Points on a hilly landscape, in no order, each with its height.
From any point a ball rolls to the lowest of the 2 points nearest to it. It stops when none of these is lower. Distance is the straight distance between rows; heights are no part of it.
q35: [147  96 122 156 130 138 195 116 105 105 119 145  86 124 115  56 131 116
 210  94 122]  h=485
q574: [151  95 161  37 134 117 162 103 145 144 127 128 135 133 128 149 120 149
 129 104 171]  h=509
q422: [114  83 127  92  82 142 133 133 141 123 153 101 107  93 101 150 134 154
 120 159 130]  h=470
q189: [135 114 137 177 136 122 112 132 120 161 185 117 164 163 125 164 130 124
  70 153 145]  h=263
q591: [137 109 130  91 150 110 160  89 114 115 102  93 153 120 149 134 122 151
 158 157 135]  h=381
q781: [126 199 101 135 164 177 145 173 176  83 126 144  86 168 138  63 118 151
 129  67 144]  h=317
q898: [132 146 115  74 155 100 142  86 139 115 104 108 103 114 143 149 144 168
 133 185 129]  h=421
q427: [142  89 114 153 119 125 141 119  94 131 136 112 201 162 162 143 119  71
 133 145 140]  h=295
q975: [144  95 135  94 106 135 140 126 127 128 110 120  93 100 140 162  95  94
  65 150 120]  h=536
q950: [137 125 121 128 146 121  95  78 128 119 151 166 186 100 134 159 116 135
 116 157 172]  h=201
q593: [124 172  73 205 125 166  94 150 119 148 107 163 143 176 160  68 142 107
 157  85 116]  h=309
q583: [123 145 142 198 126 141  93 179 109 126 129 123 161 127 148  79 147 147
 167 107 142]  h=162
q876: [116 171 126  95 123 117 106  98 150 136 167 170 118 138 108 170 110 146
  81 166 163]  h=207
q385: [136  95 150 151  73 142 125 150  75 151 180 137 172 133 145 152 134  96
 138 116 117]  h=265
q772: [136 116 126 110 106 120 114 113 111 113 166 169 159 114 151 124 103 133
 131 130 173]  h=132
q784: [132 176 103 188 117 158  92 112  90 131 171 178 128 176 168  91 126 126
 122 128 125]  h=345
q164: [ 98 166 121 181 121 145 123 121 100  95 142 149 128 149 183 107 133 138
 151 119 105]  h=374
q557: [123 128  99  90 116 185 127 122 146 124 100 152  94 134 157 108 142 155
 185 103 105]  h=342
q909: [151 118 153 101 115 145 147 176 119  94  35  88  77  97 102  69 169 136
 127 138 114]  h=296
q231: [108  73 111 137 139 131 134 123 112 147  99  92 148 104 147 166 116 121
  94 144  89]  h=672
q974: [110 120 116 143 153 121 101  84 137 207 139 183 200 136 102 153  96 119
  84 174 157]  h=501
q683: [134  86 117 120 118 142 159  98 134 116 126 152 104 108  95  75 130 148
 183 135 149]  h=500
q693: [156 153 162 164 115 119 162 157 117 104  66 136 131 119 125 107 131  54
 222  89  94]  h=160
q394: [142 127 148  86 144 111 118 123 151 112 151 116  93 125 151 188 125 152
  89 133 128]  h=577
q498: [ 99 114 122  75 181 103 117 102 173 119 154 104 132  97  71 189 102 149
  55 165 108]  h=195
q349: [ 98 126  95 165 114 130  85 139 124 204 154 129 142 160 139 130 143 141
 145 124 121]  h=325
q731: [159  89 159  85 120 127 180 117  95 114  77  85 155 119 160 105 140 106
 161 147 108]  h=353
q532: [127 138 130 108 138 126 119 104 136 161 108 176 150 163 161 134  98 126
 147 112 142]  h=410
q537: [126 144 144 108 130 123 140  80 116  94 150 147  68 124 141 117 134 201
 152 140 124]  h=268
q915: [147 173 123  67 136 129 123 157 150  72  95  96  28 110  94  74 134 124
 123 135 108]  h=394
q47: [136 134 137  96  80 135 145 148 136  71 120 105  84 109 120 152 120 110
  71 172 118]  h=514
q907: [133 114 126 155 123  81 132 162 119 111  87  78  83 113 158 123 135 124
  94 111 110]  h=431
q872: [128 151  96 211 138 147 189 143 117  82  62 136 115 161 138  87 169 140
 154  86  87]  h=146
q151: [163  87 191 105 141 120 166 139  83 140  85  71 134 114 128 142 158  97
 164 136  87]  h=333
q170: [129 152 123 190 117 131 158 169 135 114  71 119 119 161 146  88 155 142
 136  92 129]  h=222
q376: [144 127 166 170 117 103 171 147 117 112  62  96 158 126 138 128 151  70
 189 123 139]  h=208
q670: [ 93 136 128 100 171 108 110 110 183 127 194 127 131 119  28 207 100 130
  46 156 135]  h=297
q299: [149 114 131 129 142 169 146 173 100  98  55 109  72 109 119  43 153 102
 187  58  91]  h=237
q702: [146 160 135 186  99 130 143 146 104 130 112 137 156 156 128  95 127  52
 203  74 101]  h=206
q341: [120 122 118  71  71 123 116 140 142  80 171 119  96 100  89 166 124 115
  83 153 134]  h=494
q242: [113 109  97 158 110  91 116 147 118 165 147  94 138 153 161 150 140 133
 120 110 136]  h=384
q699: [115 129 135 123 136 132  97 126 172 148 116 124 114  87 127 133 113 160
 143 137 147]  h=212
q487: [110 114 106 145 176 103  88  93 158 176 179 149 174 137  72 173 109 117
  58 162 155]  h=539
q396: [107 138  96  78 110 155 105 139 159 137 102 138 102  94 124 124 130 152
 152 136 112]  h=294
q295: [108 144 167 173 144 127  99 150 144 140 103 117 130 113 151 112 136 162
 182 126 141]  h=44
q734: [126 114  94 149 103 124 123 153 150 148 150  87 156 167 143 163 143 135
  70 163 145]  h=354
q405: [125 141 103 131 140 124  54 123 145 166 217 152 146 146  87 152 144 117
  39 167 149]  h=576
q476: [133 126 109 195 128 124 148 135 111  98 119 134  93 113 125  56 116 123
 167 111 128]  h=471
q395: [142 107 147  95 167 119 103 117 139 140 173 131 156 135 159 186 110 131
  97 118 151]  h=552
q269: [123 113 162 172 180  94 149 124 124 163 106  79 193 161 137 169 113  80
 108 118 100]  h=647
q23: [122  90 131  79 122 153 113 113 147 137 163 154 160  76  89 195 126 145
  85 115 150]  h=423
q597: [122  99 152  57 103 134 148 114 145 139 161 135 120  79 101 181 151 172
 119 133 138]  h=447
q942: [149 116 141 139 132 127  98 113  93 164 200 146 196 180 140 130 141 125
  68 150 165]  h=163
q889: [149  94 144  13 133 121 145 104 139 147 129 105  91  95  89 161 148 160
  94 133 113]  h=472
q679: [120  78 160 121 179 128 152 112 128 153 122  86 163 142 136 170  95 105
  85 117  82]  h=661
q92: [119 140 118 114 150 124 120  97 143 200 118 165 180 173 138 157 101 113
  91 142 137]  h=457
q199: [122 134 168 189  92 154  86 160  95 148 163 138 170 142 139 111 133 108
 163 117 128]  h=220
q413: [143  63 148  73 128 111 132  93  92 122 137 147 154  84 124 136 103 108
 161 106 147]  h=522
q28: [162 143 162 149 131 130 147 154  87  91  30 131 105 119 146  75 150  79
 177  71  85]  h=205
q364: [118 148 104 200 173 191 205 172 140  98  85 138 111 172 120  66 144 154
 148  64 106]  h=214
q173: [135 165 111  97 130 150 128 173 158  77 103 119  50 132 136  61 118 155
 131  92 129]  h=362
q263: [111 133 120 147  81 128 121 167 145 138 117 109  80 120 141 129 121 144
  90 125 124]  h=385
q860: [118 156 115 125 119 173 124 103 143 133 116 185 134 147 163 112 117 138
 183 101 132]  h=380
q411: [ 97 169  96 101 127 140 131  95 146 106 176 161  68 125 114  97 123 210
 158 118 122]  h=179
q955: [114 166 108 128 111 106  99 143 152 118 149 132  98 132 115 139  99 135
  88 161 153]  h=310
q265: [146  95 152 134 126 159 136 170 103 114  77 103  74  96 104  52 157 142
 178 113 110]  h=264
q18: [134 132 175 128 139 103 132 154 151 118 116  78 123 129 164 159 136 163
 107 127 145]  h=601
q81: [159  75 147  81 181 105 121  96 128 104 152 130 144  85 163 171 117 116
 133 108 147]  h=534
q305: [110  89  94 168  86 139 127 152 119 144  91 101 153 100 140 147 138 101
 132 143 106]  h=681
q948: [102 151 136 142 111 124 141 101 103 107 134 122 103 130 175 119 134 174
 144 130  88]  h=332
q642: [109 101 173 126 121 107 136  98 112 175 134 164 131 107 133 160  95 108
 144 115 116]  h=355
q409: [129  89 191  97 130 131 128 113 116 160 138 156 157  87  95 176  95 143
 102 103 137]  h=395
q277: [139 148 148 154 123 110 109 142 113 162 126 136 187 124 116 123 116  56
 223 109 123]  h=254
q317: [153  77 119  29 157 106 144  72 136 141 121 143 134 100 101 154 143 149
 132 121 148]  h=493
q575: [108 118  74 157 101 132 140 117 106 144 137 121 198 168 151 110 131 115
 160 139 125]  h=329
q986: [113 178 104 152 193 196 174 168 155  74 111 125  98 133 123  67 132 174
 134  93  97]  h=267
q2: [140 153 129 127 115 136  86 104 100 119 199 153 171 145 149 110 135 164
 105 144 175]  h=36
q751: [144  84 172 138 108 131 149 134  98 135 133  95 149 104 138 163 132  97
 153 126 107]  h=302
q344: [ 89 163 101  81 136  83 106 116 169 101 165 112 104 107  72 191 129 141
  94 180 127]  h=307
q534: [124 144 160 160 169 102 119 126 145 145 103  86 154 168 167 168 124 132
 112 131 133]  h=626
q343: [156 118 141 169 115 128  96 114  81 168 172 143 198 180 155 114 143  81
 124 151 141]  h=243
q957: [132 127 123  78 129  97 134  84 147 122 155 200 109 105  85 194 102 123
  79 127 163]  h=299
q165: [140 138 149 183 116  97 160 174 109 113  46 104 159 143 133 112 150 115
 132 115 127]  h=249
q987: [122 175  96 140 123 105  84 162 153 158 190 114 150 156  70 137 143 112
  38 206 151]  h=607
q582: [118 147 101  89 113 112 112  96 159 123 192 165  83 123 101 137 119 179
 121 119 157]  h=34
q993: [105 151  99 204 117 146  96 154 107 183 146 123 149 189 144  75 151 127
 139 106 118]  h=248
q870: [130 117 145 134 122 117 124 112 109 165 150 162 172 129 134 161  93  56
 165  97 122]  h=305
q946: [142 100 127 150 106 115 137 137 113  95 114  99 104 102 148  94 128 123
 147 108 121]  h=456
q805: [132 148 151  47 130 105 126  97 120 112 125 127  39  79  92 134 102 121
  87 173 104]  h=455
q650: [102 171  93  88 122  88 142 117 176 104 137  84  91 130 105 148 151 159
 125 183 132]  h=383
q636: [129 103  96 152 111 142 141 131 157 141  59 117 106 118 125 133 135 110
 141 150 130]  h=692
q654: [123 187  82 204 142 177 105 167 136  92 102 146 136 161 151  65 143 132
 123 112 131]  h=335
q50: [120 202  92 207 142 178  91 140 126 112 157 164 116 164 134  57 152 146
 101 141 125]  h=275
q973: [111 177 134  50 125  89 126 140 141  84 123  99  51 108  68 119 129 101
 109 163 120]  h=425
q321: [142  92 130 111 111 123 146 116 110 135 126 157 141 111 116 102 106 118
 194 111 130]  h=512

Call two points neighbours if one is among the 2 nearest of the other. Go from one point of each pair to the other, from neighbour to neighbour, staying as low as possible. Name the highest point that can't be avoided.
q50, q872: q23
q295, q872: q987
q582, q993: q164
q872, q693: q165
q295, q498: q898
q50, q993: q654

For each start below, name the point where the ball stops.
q898: q295
q47: q693
q317: q693
q405: q295
q805: q872
q574: q693
